The views of a scene show one set of named points, each view turned or mirrored, shifted and resized as a whole, with a little noise and some points left out.

Scene 1
View 1
Q_818: [  1  -1   2   9 -13  14  13   7   6   2   2 -10   2  -4  13   2   5 -11
 -13   7   1]
Q_27: [  1  -2   0   0  -6  15  12  12  10  -1  -9  -2  -3   1   4  17   3 -14
  -4  11   2]
Q_759: [ -7  17   1   3 -17  10   9   4  12 -10  -7 -15   1 -16  12  -1   6  -1
   1   2  -4]
Q_447: [ -4  -4  -4  -4  -9  19   9  15   7 -15 -12  -8   3  -7   4   4   2  -7
  -6  12  -7]
Q_160: [ -4   0  -3  -2 -10  16  10  13   8 -12 -12  -8   1  -7   5   6   2  -7
  -4  10  -5]
Q_774: [  4   3   0   5  -6  15  12   8  10  -2  -7  -3  -7   1   1  19   3 -13
   1  12   0]
Q_735: [ -3   6   1  -5  -5  10  11  10  17   4 -15  -1  -4   0   6  23   6 -15
   0   7   8]
Q_108: [  0  -1  -1   7 -12  18  10  10   4  -9  -1 -11   3  -7   8  -1   3  -7
  -9  10  -6]
Q_58: [  0  13   2  17 -22  14   9  -1   2 -10   7 -20   2 -15  13 -10   5   1
  -5   5  -9]
Q_291: [  2   1   0   8 -12  16  11   7   5  -6  -2 -10  -1  -4   7   6   4  -8
  -4  10  -4]
Q_459: [  5  -2  -3   9  -9  21   9  10   1 -15  -3  -8  -5  -2  -2   8   0  -7
  -1  16 -10]
Q_792: [  0  -2  -3   2  -9  18  10  12   5 -12  -8  -8   0  -5   3   6   2  -8
  -4  12  -6]
Q_11: [-10  11   2  -9 -11   8  10   9  19   0 -17  -6   3 -11  13  10   6  -9
  -2   2   6]
Q_269: [  0  13   2   9 -14  13  10   3   9  -8  -3 -12  -5  -8   5   8   4  -4
   4   7  -4]
Q_862: [  1   5   2   5  -9  13  11   7  11   2  -5  -5  -4  -1   8  14   5 -13
  -3   8   3]
Q_51: [ -7  14  -1   2 -18  13   8   5   8 -17  -8 -17   3 -19  10  -6   4   3
   1   5  -8]
Q_881: [ -4  -2   3  -6  -6  10  14  12  16  11 -10  -1   3   0  15  15   7 -19
 -13   5  11]
Q_992: [ -4   4   0  -6  -7  13  11  12  14  -4 -15  -4  -1  -5   7  14   4 -11
  -1   8   2]
View 2
Q_792: [ -3  -2  10 -24 -12  19   1   9 -12  -1   5   6 -15  10  -9 -12  16  -3
  17 -22   8]
Q_447: [ -5  -6  11 -27 -11  23   1   8 -12   0   2   6 -12  15 -14 -14  15  -7
   9 -28   5]
Q_818: [  8  -9  19 -22 -14   7  -7  14 -12   0  10  10 -12   3   8   0   6  -4
  11 -11  13]
Q_291: [  1  -4  14 -20 -14  13  -1  12 -12   1   7   7 -14   4  -2  -3  14  -1
  22 -15  13]
Q_27: [  5  -6   9 -19  -9  13  -1   2 -10   0  11  -5 -11   4   1 -16   2  11
  10 -11   5]
Q_759: [ -6  -8  24 -16 -11  26   9  17 -11  17  -1  11   1  13  -9  15   7  -6
  22 -18  13]
Q_160: [ -4  -6  13 -23 -10  23   4   9 -12   3   3   4  -9  14 -11 -10  11  -3
  12 -24   5]
Q_992: [ -1  -8  13 -19  -7  23   5   3  -9   6   5  -5  -5  12  -8 -12   0   9
   8 -18   1]
Q_51: [-10  -6  24 -20 -12  29   9  19 -13  16  -4  17  -2  16 -15  15  16 -13
  24 -24  14]
Q_108: [  2  -6  16 -25 -14  14  -3  15 -13   0   6  13 -14   8  -2  -3  16  -9
  16 -20  13]
Q_459: [ -5   3   5 -23 -16  16   1  10 -14  -3   6   6 -22   5  -9 -13  26   0
  27 -20  12]
Q_881: [ 11 -14  17 -20  -6  11  -4   2  -9   1  12  -7  -3   6   7 -13 -13  10
  -7  -9   1]
Q_774: [  0   0   6 -15 -11  16   5   1 -10   2  10  -8 -14   3  -2 -14   8  16
  21 -10   6]
Q_862: [  4  -5  13 -15 -10  13   2   6 -11   5  10  -3  -8   3   2  -5   2  11
  16  -8   8]
Q_58: [ -2  -4  26 -19 -17  13   1  26 -15  11   2  25 -10   5   0  23  20 -17
  32 -14  25]
Q_735: [  2  -7  12 -13  -5  20   7  -2  -8   8   9 -13  -3   8  -2 -12  -8  21
   9  -8   0]
Q_269: [ -5  -1  16 -15 -13  19   9  12 -12  11   4   5  -8   6  -5   6  13   4
  31 -12  14]
View 3
Q_291: [  0  -2  -2   6  -9   4   2   3   9  -1   6   8   0  -3   2   8   0  -4
   6 -11   8]
Q_269: [ 0 -3 -3  9 -8  1  1  7  5 -3 16  7  1 -2  5  9 -1  0  3 -8  8]
Q_881: [-8 13 -4  1 -6  7 10 -5  7  1 -1  8 -9  3  6  2  2 -6 20 -3  5]
Q_818: [ -2   3   1   3  -8   3   2   1  13   3   1   6  -4  -4   0   7  -2  -1
  11 -13   8]
Q_58: [  1  -7   4  10  -8  -4  -3   9  14   7  14   2   0  -8  -5  11  -7   8
  -1 -16  10]
Q_792: [  1  -5  -4   6  -9   5   7   0   8  -2   6  12   0   0   0   8   1 -11
   2 -11   6]
Q_774: [ -1   3  -7   4 -10   7   3   2   3 -10   6  11   1   0  10   7   4  -9
  10  -6   8]
Q_759: [-4 -3 -1 11 -5 -3  7  6  7  5 20  4 -4  1 -1  8 -4  3  0 -6  5]
Q_160: [ -1  -3  -3   7  -7   4  10  -1   7   0   9  12  -3   3  -1   7   0 -10
   2  -7   5]
Q_51: [-1 -8  0 13 -5 -3  8  5  8  6 20  6 -3  1 -6  9 -5  1 -5 -8  5]
Q_862: [-3  5 -5  4 -8  5  4  2  5 -4  6  8 -3  0  8  6  2 -4 12 -6  7]
Q_735: [-6 10 -8  4 -7  6  9  0  1 -6  9 10 -4  6 11  3  5 -8 15  1  5]
Q_108: [  1  -4   0   6  -9   3   4   0  12   3   4   8  -2  -3  -3   8  -2  -6
   4 -13   8]
Q_447: [  0  -5  -3   7  -7   5  11  -3   7   0   6  13  -3   3  -4   8   0 -14
   0  -9   5]
Q_11: [-9  7 -5  8 -3  1 14  0  4  3 15  7 -9  7  3  3  0 -2 10  2  2]
Q_992: [-5  3 -6  6 -7  5 11 -1  4 -2  9 11 -5  5  5  5  2 -9  9 -2  4]
Q_27: [ -2   4  -6   3  -9   7   7  -1   5  -6   3  11  -2   1   7   6   4 -10
  12  -6   6]
Q_459: [  4  -8  -4   6 -12   6   2   2   7  -7   5  13   4  -4   2  10   2 -12
   0 -14   8]
View 4
Q_881: [  3   9  -3  -8  -2   0   0 -14 -17   7   4  -5  -3  -1   7   9   7  -8
 -10   5   0]
Q_11: [  2   0  -6 -10  -5   6  -3  -8 -17   4   9  -8   0  -3   4   2  -3 -14
  -6   2  -5]
Q_862: [  4   4   1   0  -2   1  -3  -7  -9   5   3  -1   3  -5   5   8  -1 -11
  -6   0  -1]
Q_818: [ 8  7  2 -5  0 -6 -4  0 -7  2 -2 -2  3 -5 11  3  3 -8 -6  3  0]
Q_160: [  6   9  -3  -6  -6   2  -3  -2  -2   1   8  -3   1  -7   7  -1  -6 -10
  -5   0  -8]
Q_459: [ 8 10  3  4 -5 -1 -4  1  7  0  5  2  5 -9  8  2 -8 -9 -4 -3 -6]
Q_269: [  5  -2   1   1  -2   1  -6   2  -5   2   3  -2   7  -8   5   2  -8 -15
  -2  -3  -4]
Q_759: [  5  -4  -4  -8  -3   2  -7   5 -10   0   4  -7   6  -8   6  -5  -7 -16
  -1  -1  -6]
Q_992: [  3   7  -3  -4  -5   5  -2  -9  -8   4   9  -4   0  -5   4   4  -4 -11
  -6   0  -7]
Q_27: [  4  10   0   0  -4   2  -1 -10  -4   5   6   0   0  -4   5   8  -2  -8
  -7   0  -3]
Q_447: [  8  12  -3  -6  -7   2  -3  -2   1   0   9  -3   0  -7   8  -2  -6  -9
  -6   0 -10]
Q_792: [ 7 10 -1 -2 -5  0 -3 -1  1  0  7 -1  2 -7  8  0 -6 -9 -5 -1 -7]
Q_51: [  7  -3  -5  -9  -5   2  -7   9  -6  -2   6  -7   7  -9   8  -9 -10 -16
   0  -2  -9]
Q_291: [  8   6   2  -1  -2  -2  -5   0  -2   1   1  -1   5  -7   8   2  -3 -10
  -4   0  -3]

Which points are out of place in each view (at most two, in the order of its rows)? Write - if all are in place.
view 1: -
view 2: Q_27
view 3: -
view 4: Q_881

Scene 2
View 1
Q_161: [ -1 -23   9   0  -7 -15   0  -3   9   5  -9  25   9   1   6   0 -15 -22
   2   1  22]
Q_831: [ -5  -6  19 -10  -9 -11   4  15  14   7 -14   1   4   5 -19   1  -3  11
   5  -8 -10]
Q_156: [  3 -30  13  -2 -14   0 -14  -7  17  16  -2  12   8   1  -1   3 -18 -21
   4 -10  12]
Q_751: [  4 -32   9   7  -6 -14   2   2  14   1  -8  29   5  -3  14   5 -18 -27
  -5   4  33]
Q_149: [  1 -24   8   6  -3 -19   9  10  13  -3 -10  26   5  -1   5   1 -13 -17
  -4   5  28]
Q_796: [ -4 -10   8  -5 -11 -12   2  11  18   9  -7   6   7   5 -23  -4  -7   3
   5  -8   0]
Q_114: [ -2 -13  31 -12  -7  -6   0  10   7   9 -21   2   1   3   1  12  -4   3
   4  -7  -9]
Q_731: [ -1 -27   3   3  -9 -15  -4  -9  13   6  -4  29  12   1   5  -3 -20 -30
   1   0  29]
Q_433: [  1 -26  24  -7 -11  -3  -9  -6   7  12 -14  13   6   1  14  10 -14 -18
   3  -6   9]
Q_611: [  1 -26  16   0  -7 -10  -2   0   9   6 -11  21   7   1  10   5 -14 -20
   0  -1  19]
Q_92: [  0 -20   7  -3 -13  -7  -6   3  19  12  -3   9   7   2 -15  -3 -12  -7
   3  -9   7]
Q_396: [ -6 -13   8  -6 -10 -17   0  -5   8   8 -11  20  13   5  -4  -4 -12 -14
   6  -2  10]
Q_169: [ -3 -11  18 -10 -12  -8  -3   7  14  12 -10   1   6   5 -16   2  -7   3
   6 -11  -7]
Q_62: [ -4  -8  26  -8  -3 -17  11  16   4  -1 -23  12   2   4   2   9  -2   4
   2   1   0]
Q_979: [ -1 -15  23 -10 -12  -3  -6   7  14  13 -12   0   4   3 -10   6  -8   2
   6 -11  -7]
Q_170: [ -3 -12  10  -2  -6 -18   7  11  12   2 -12  16   7   4 -10  -2  -7  -4
   2   0  10]
Q_814: [ -3 -16   9  -5 -12 -12  -5  -4  13  11  -7  14  12   4  -8  -3 -13 -12
   6  -6   8]
Q_358: [  1 -17  24  -4  -4  -9   6  17  13   2 -16   9   0   1  -1  10  -6   1
  -1  -2   4]
Q_166: [ -1 -21  16  -4 -10  -8  -3   1  12   9 -10  13   6   2  -1   4 -12 -12
   3  -5  10]
View 2
Q_751: [ -5  19 -11   7  -7   3  23   1  16  -5  -7  31  23  -2  22 -19  18  -1
  20  26 -16]
Q_156: [  2  14  -9   4  10  11   4 -10  -1   1  16  30  -3  -9  10 -20  12  -4
   3   7  -1]
Q_169: [ -1  19   0 -13   7  15  -3   7 -22   9  12   3 -13 -15  -8  -2 -15   8
   7  -4  -8]
Q_814: [  4  23 -11  -6   4  15  -5   2  -7   1  10  15  -2  -7  12  -5  -1   1
  14  12  -6]
Q_796: [ -5  27  -2 -14   5  19   1  13 -19   6   7  -3  -6 -10  -3  -2 -15   8
   8   4 -10]
Q_358: [-11  12   6  -9  -7   4  18  13 -10   8  -4   7   4 -15 -12  -5  -9  11
  16   2 -21]
Q_979: [ -3  11   4 -10   5   9   1   4 -21  12  11   9 -13 -17 -12  -5 -11   7
   7  -8  -9]
Q_396: [  6  23 -12  -6  -3  12  -6   5  -3  -1   6  15   2  -6  16   3  -4   5
  24  16 -10]
Q_161: [  3  19 -13   1  -5   8   9   1   8  -3   0  26  12  -5  19 -10  10   1
  23  21 -12]
Q_62: [ -5  10   6 -13 -14   1  10  17 -12  10  -8   3   2 -16 -11   8 -16  16
  31   3 -25]
Q_166: [  0  19  -5  -5   3  12   4   2  -7   3   7  17  -1 -10   5  -9  -1   3
  11   7  -8]
Q_149: [ -8  24  -9   0 -10   7  22  11  10  -3 -11  16  22  -1  17 -11   7   4
  22  26 -20]
Q_114: [ -3   3   8 -10  -5   0   5   6 -18  13   3  11 -10 -21 -19   1 -12  12
  19  -9 -17]
Q_831: [ -6  22   4 -18   2  15   0  16 -26  11   6  -7 -10 -15 -14   4 -23  12
  10  -5 -14]
Q_433: [  3   0  -3   3  -1  -2   6  -8   0   5   7  34  -2 -16   2 -13   9   1
  18   3 -10]
Q_731: [  4  25 -19   5  -1  12   6  -3  12  -7   4  30  14   0  29 -14  15  -3
  19  27  -7]
View 3
Q_731: [ -6   9  12   6  -1  -7  11  28  12 -15   7  -5  22  -8  24  -6 -12 -10
   6   7  10]
Q_796: [ 23  16   0  -7 -14 -17  -4 -18   8  -3  13   1   1   5  -3  -5   3  17
 -10  17 -14]
Q_611: [-11  13   4   7  -6  -5   3  15  11 -15  -9   0  13  -4  18  -3  -9   1
  -3   7   1]
Q_170: [  4  16   2  -5  -5 -12  -6  -7   7  -9   9  -3   6   5  12   0   9  13
  -4  16 -15]
Q_433: [  0   8   2   8 -14  -8  10   9  10 -18 -20  12   7  -6   8  -2 -20   2
 -10   0   7]
Q_979: [ 24  12  -4  -1 -22 -15   3 -19   9  -7  -6  11  -5   2 -11  -6  -9  16
 -15   9  -9]
Q_358: [ -1  19  -9   2 -14  -9  -8 -13   8 -10 -15   2  -1   4   4  -5   2  20
 -16  14 -18]
Q_814: [ 16  10   9  -3  -8 -14   7   1   9  -9  11   4   9  -1   7  -2  -7   1
  -2   9   0]
Q_166: [  6  12   3   3 -10 -11   4   3  10 -11  -4   4   7  -2   8  -5  -8   6
  -6   8  -2]
Q_396: [  8  10  13  -7  -2 -15   3   2   5 -14  11   5  11   3  15   8   0   0
   1   6  -2]
Q_114: [ 10  14  -6   0 -20 -11  -3 -21   5 -12 -22  16  -6   5  -6   4  -6  20
 -20   5 -13]
Q_831: [ 25  16  -4  -9 -18 -17  -8 -31   5  -4   5   7  -7   9  -9   0   6  23
 -15  15 -21]
Q_92: [ 21  12   3  -1 -14 -14   7  -1  12  -3  14  -3   8  -3   1 -13  -8   7
  -4  16  -4]
Q_149: [-21  18   1   5   4  -4  -7  18  11 -13   2 -13  18  -2  28  -5   7   5
   1  17  -9]
Q_751: [-25  16   3  11   2  -1   1  30  14 -15  -5 -12  23  -8  31 -10  -6  -3
   2  12   2]
Q_62: [ -3  18  -5  -5  -9 -10 -14 -19   2 -14 -16  11  -4  11   8  12  11  21
 -15   9 -22]
Q_161: [ -8  12   8   3   0  -8   3  19  10 -16   2  -2  18  -4  24  -1  -4  -3
   2   8   2]
Q_156: [ 13   7   6   7 -15 -11  17  14  15  -9   0   2  13 -10   4 -15 -23  -3
  -4   8  11]
View 4
Q_751: [ -7  -2  -2   1   0  20   5  12  -4   1 -12 -14 -11  -6  -3  -7  -9  17
  -6  11   4]
Q_979: [ -2   7   6  -7   1   0   1   1   5   0  13   7 -11  13  -6  15  -8   2
   2 -10  -6]
Q_62: [  5  -8  -4  -6  -1  -1  -3   3   2  -4   9  -6  -7  10  -4   0  -7  -6
  -7  -2 -11]
Q_611: [ -6   1  -2  -1  -1  15   6   7  -2   1  -5 -10 -13   0  -6   0  -8  11
  -2   3  -1]
Q_156: [-13  13   5  -1   1  13  10   6   0   5  -4   1 -15   2  -6  10  -8  17
   5  -3   3]
Q_149: [ -5  -5  -3   1   3  12   0   9  -3  -1  -5 -10  -7  -4   2 -10  -8  10
 -10  11   0]
Q_170: [-5 -1  0  0  5 -1 -1  3  1 -1  6 -1 -6  2  3  0 -7  1 -7  1 -6]
Q_433: [ -4   6   0  -6  -6  14  10   6   0   2  -2  -9 -17   6 -13   9  -8  10
   5  -4  -2]
Q_396: [-12   6  -4   5   3   2   7  -1  -2   2  -1  -7  -8  -2   0   3  -6   2
   0  -2  -8]
Q_114: [  6   1   1 -11  -4   2   1   3   6  -3  13  -1 -12  15 -10  12  -8  -3
   1  -9 -10]
Q_831: [ -1   2   4  -5   5  -9  -4  -1   6  -3  18  10  -7  13   1  11  -7  -5
  -4  -9 -11]
Q_796: [-7  5  4 -1  7 -5 -2  0  5 -1 12  9 -7  8  3  8 -7  1 -4 -5 -7]
Q_814: [-10   8   0   1   2   4   6   2   0   2   1  -2 -11   2  -2   7  -6   6
   1  -4  -4]
Q_92: [-12  10   6   1   7   3   3   3   2   2   5   7 -10   3   2   8  -7  10
  -1  -3  -1]
Q_731: [-16   6  -3   7   3  14  10   6  -5   4 -13 -11 -11  -9   0  -4  -7  15
  -2   6   1]
Q_169: [ -5   8   5  -4   3  -4   1   0   5   0  13   8  -9  11  -1  14  -7   0
   0 -10  -7]
Q_358: [ 5 -4  2 -9  0  4 -4  7  3 -3 11  0 -9 11 -5  4 -9  2 -6 -1 -5]
Q_161: [-10   2  -4   3   1  11   7   6  -3   2  -8 -11 -11  -4  -2  -2  -7  10
  -2   4  -1]
View 5
Q_814: [ -3   2   0  -4  -2   8 -12   1   8   3  -5   2  16  -1   1  -2   0   3
   3   8   7]
Q_161: [ -3   7   2   3  -7  18 -26  -9   3   0   0  -5   6 -17  10  -4 -14  -7
  12   7   1]
Q_979: [  0  -8  -6   9   8  -2   9  19  15   1  -4  -4  15   1 -14  -8  12  -2
 -11   5   0]
Q_611: [ -1   3  -2   8  -2  14 -21  -5   6  -1   0 -11   5 -20  11  -8 -10 -10
   9   7  -5]
Q_114: [  7 -13  -9  17   4   3   9  24  13  -1  -2 -10   3  -4 -19  -7  11 -15
  -5  -1  -7]
Q_358: [ -2  -7   3  25   2   8   1  12   9   4   1  -7   6 -16 -20  -7  -3 -14
  -7  -2  -6]
Q_796: [ -7  -3   6  11   2   3   5  10  10   8  -2   7  19   2 -23  -1   3   3
 -11   0   8]
Q_731: [ -6  12   5  -6  -7  18 -34 -18   1   0  -3  -4  10 -17  22  -4 -18  -1
  14  12   4]
Q_831: [ -3  -9   3  17   2   2  14  20  11   8  -3   6  16   5 -33   0   8  -3
 -12  -4   5]
Q_156: [ -4   4  -5  -6   8   2 -14  -4  13  -3  -5  -8  17 -11  21 -12   2   3
  -2  19   0]
Q_170: [ -4  -1   7  14  -3  11  -7   5   5   6   0   1  11  -8 -16  -1  -7  -5
  -1  -1   4]
Q_149: [ -9   9  14  16 -10  24 -30 -16  -2   5   5  -3   4 -28   0  -3 -28 -12
  10  -1   0]
Q_92: [-8  2  4  2  5  2 -5  1 11  4 -3  4 23 -3 -2 -6  0  7 -8 11  8]
Q_433: [  5  -3 -14   3   3   7 -13   7  11  -7  -3 -17   3 -13  16 -11   4 -12
   6  13  -9]
Q_166: [ -2  -1  -2   5   1   8  -9   3   9   0  -2  -6  10 -10   1  -6  -1  -5
   1   7  -1]
Q_169: [ -2  -7  -2   8   5  -1   9  16  11   4  -4   2  17   4 -18  -3  11   2
 -10   3   5]
Q_62: [  4 -12   0  24  -7  13   2  19   5   3   2  -6  -2  -9 -29   0  -3 -20
   2  -9  -6]
View 6
Q_161: [-16  -5  -4 -18  -8   5 -10 -12   4  27   5  11  13 -11 -14   0   3   7
   0  -6  -9]
Q_796: [ -4   3  -7 -14  18  -9   0  -8 -18  -3 -10  26   1   8   4   5  -9  12
   5   6   2]
Q_751: [-15  -5   0 -21 -15  11  -5 -22   4  39   5   9  15 -23 -21  -5   7  -2
   0 -15 -11]
Q_62: [-13  11   1 -13  10  10   3 -21 -14  16 -20  23   5  15  -2  30  -4   3
 -11  13   1]
Q_979: [ -1  -1  -1 -13  23  -2   8  -8  -7  -2  -9  17   8  19  -1   7  -8  -2
  10  14  10]
Q_611: [-14  -4   0 -17  -4   9  -4 -16   6  26   2   9  15  -6 -15   2   3  -2
   2  -3  -4]
Q_149: [-15   2  -3 -20 -12   6  -6 -23  -8  34  -3  19   7 -20 -14   3   4   6
  -6 -12 -12]
Q_170: [-11   5  -6 -16   5  -1  -5 -14 -15  12 -10  24   3  -1  -1  10  -3  14
  -3   0  -6]
Q_831: [ -3   7  -5 -13  24  -6   4 -10 -22  -6 -19  28  -1  19   7  16 -12  10
   3  13   7]
Q_814: [-11  -5  -8 -14   7  -4  -7  -3   1   7   5  14  10   1  -2  -1  -4  13
   7   2  -2]
Q_92: [ -4  -5  -7 -16  13  -9  -1  -5  -8   2   1  18   6  -2  -3  -8  -6   8
  13  -1   0]
Q_166: [ -9  -5  -2 -16   6   2  -1 -10   1  13   0  12  11   1  -8   2  -1   2
   5   2   1]
Q_114: [ -5   4   3 -12  20   8  10 -15  -7   6 -14  17  11  24  -4  21  -6  -6
   2  19  10]
Q_396: [-17  -2 -10 -13   1  -1 -12  -4   2  13   4  14  10   0  -3   7  -3  19
   0   2  -7]
Q_169: [ -3   0  -5 -11  23  -6   4  -6 -12  -5  -9  21   4  16   3   7  -9   6
   9  11   7]
Q_156: [ -8 -14  -4 -15   4  -1  -3  -4  12  13  11   5  17  -4 -12 -11  -1   1
  14  -1   1]

Which points are out of place in each view (at most two, in the order of its rows)? Write - if all are in place.
view 1: Q_796
view 2: Q_166
view 3: Q_731
view 4: Q_62, Q_814
view 5: Q_170, Q_149
view 6: Q_156

Scene 3
View 1
Q_911: [ 14   9 -17  10   4  23   1 -15  24  12  14  18 -19  24   3  24 -25   0
  12  -1  -5]
Q_173: [ 12   9  -9   6   7  19  10   8   7  32 -15  -6  -7  15  15  13  12  -1
 -21  12 -37]
Q_806: [  5  14  -7   3  12  19   7   6   4  37  -1   2 -10  19   6  34   2  -1
 -10  -3 -19]
Q_464: [ -8   1 -13  -2  -4  24  16   0  12  27  -1   4  -8   5   0  24  10   8
  -8 -10 -12]
Q_833: [  2  17 -13  -1  14  24  10  21  -1  40 -16 -15  -9  16  -2  23  24   0
 -23   6 -43]
Q_530: [ 12   7 -10   7   3  20  10   1  13  25  -8   1  -8  14  13  14   3   1
 -13   7 -27]
Q_436: [ 10  14  -5   5  12  16   4   0   7  34   4   9 -11  22  11  37 -10  -2
  -3  -3 -11]
Q_695: [  2  12  -5   1   9  18   7   2   5  36   3   7 -10  18   7  39  -2   2
  -5  -8 -10]
Q_647: [ 14  23   4   5  26  11  -2   9  -6  50   3   7  -9  30  18  51 -10  -8
  -8  -3 -15]
Q_315: [ -3   2 -11   0  -2  23  12  -4  14  25   4   9 -10   9   3  28   0   7
  -3 -10  -5]
Q_582: [  7   2 -14   6  -2  23  14   1  16  22 -10  -1  -8   9   9   8  10   4
 -15   7 -29]
Q_532: [  4  11   5   1  10  11   9   6  -2  47  -2   6  -3  15  22  41   1  -1
 -13  -7 -10]
Q_697: [ -9  -6  -9  -1 -11  21  19  -9  16  23   2  12  -5   0   9  23   3  11
  -7 -14   1]
View 2
Q_911: [ 12   7  15   6  -1 -10  -4  -1  11   1  -6  -7   5  -7  14   5  -3  -4
   5  -7   3]
Q_806: [ -6  -3  11   0   9  -8   5  -6 -12  -1  12  -7   5  -4   3  -3   1  -7
   1  -5   3]
Q_532: [-17   0   5   1  18  -8   7  -5 -22   2   3  -1   3  -8   4   2  -2 -10
   7  -9   1]
Q_436: [ -3   1  10   4  11 -11   3  -3 -11   0   1  -4   7  -9   7   1  -1  -8
   5  -7   2]
Q_697: [-16   7   1   4   2   3  -1  -7   3   9   3  -2  -9  -3   7  13  -8  -2
  10 -14   3]
Q_530: [-5  0  8 -7  7  0  7 -5 -1  0  9 -3 -5  0  0 -7  1 -4  0 -5  1]
Q_695: [-10   0   9   5  10  -8   2  -6 -12   2   7  -5   6  -8   7   5  -2  -7
   6  -9   3]
Q_173: [ -9  -3   7 -10  10   0  11  -6  -7  -2  15  -3  -5   2  -5 -12   4  -5
  -3  -3   0]
Q_582: [-8  0  5 -8  3  4  6 -7  3  1 14 -4 -9  3 -2 -6  1 -2  0 -6  1]
Q_647: [ -6  -2  13   4  20 -17   7  -3 -27  -3   1  -4  15 -13   6  -3   1 -14
   5  -5   2]
View 3
Q_315: [ 13 -12   0 -11   1   6  -7  15  15   1  -6  -2 -17 -16  -8   3  -4  -4
 -17   1 -16]
Q_436: [  9  -6   9 -11 -10   1 -20  15  14   2 -10   8 -12   0  -2   8 -16   0
 -26 -13 -18]
Q_695: [ 12  -5   5 -12  -5  -3 -15  14  19   0 -11   4 -17  -5  -5   1 -18  -2
 -25 -10 -17]
Q_647: [ 11   3  15 -15 -16 -13 -29  14  21   1 -16  13 -15  10   0   2 -38   4
 -37 -25 -18]
Q_582: [ -4  -5   6  -5  14   5  14  10   3   6  -8  -7  -1 -10  -2  12 -10  -6
  -8 -13  -4]
Q_833: [  3   2  13   1  16 -18  17   8  25   4 -20 -14  -1  -4   0  -4 -26  -9
 -13 -36  -3]
Q_697: [ 10 -10  -9 -18   6  12  -2  15   9   1   2  -2 -27 -24 -15   4  -3   1
 -11  20 -12]
Q_173: [ -7   2  12  -5  12  -4  12   7   6   7 -11  -5   1  -1   0  11 -24  -4
 -12 -25  -3]
Q_806: [  8  -4   9  -8  -1  -5  -8  13  19   1 -13   1 -11  -3  -2   2 -20  -3
 -23 -18 -13]
Q_464: [ 11 -11   0  -8   6   4   1  13  16   1  -7  -6 -15 -17  -8   1  -3  -5
 -14  -1 -13]
Q_911: [ 10 -23   8  -5 -15  22 -27  20   3   1  -6   9  -4  -5   1  22  12  -5
 -25  -3 -26]
Q_530: [ -6  -3   9  -6   7   4   5  10   3   6  -8  -1  -1  -4   0  15 -14  -4
 -14 -15  -7]
Q_532: [  6   5   6 -19  -4 -10 -13  11  16   1 -10   8 -22  -1  -7   0 -37   5
 -26  -9 -11]
View 4
Q_582: [ -2   6  14   2 -10   3   7  -2   0  -1   8   2  -7  -3  -6  -2  -2  -1
  -1 -12  12]
Q_911: [ -7  -7  -8 -15   0 -10  -6 -16   7   7  -6   9   3  -8 -10   6  -7  13
 -12  -5   2]
Q_806: [-1 12 -7  6  5  9 -5 -5  5  5  0  0 -4 -4 -8 -1 -7 -6 -1 -6  8]
Q_647: [  4  15 -18  16  17  13 -16 -14  10   7 -11   2   1   0 -13  -1 -11  -6
   5  -7   0]
Q_833: [ -3  18   6  13   1  17   0   1   4  -3  12  -9 -17  -8  -5  -7 -11 -17
   6 -13  18]
Q_315: [-1  6 -7 -7 -1  2  1  1 -2 11  1  3  2 -4 -5  1  1  1 -9 -1  9]
Q_464: [-2  7 -3 -6 -3  3  3  3 -3  9  5  1  0 -4 -4  0  1 -2 -9 -2 12]
Q_695: [  1  11 -13   3   7   7  -6  -4   2   9  -2   1   1  -3  -8   0  -4  -3
  -3  -3   7]
Q_530: [ -1   5  12   3  -7   2   5  -6   2   0   6   4  -6  -2  -7   0  -3   1
   0 -12   9]
Q_173: [  1  11  13  13  -4   9   3  -6   5  -4   7   1 -11  -1  -8  -3  -7  -6
   6 -15  10]
Q_532: [  7  16 -11  16   8  13  -5  -3   1  10  -6   3   3   5  -9  -1   0  -6
   3  -4   4]

Which points are out of place in each view (at most two, in the order of its rows)? Write - if all are in place.
view 1: Q_464
view 2: Q_806
view 3: Q_697
view 4: Q_530
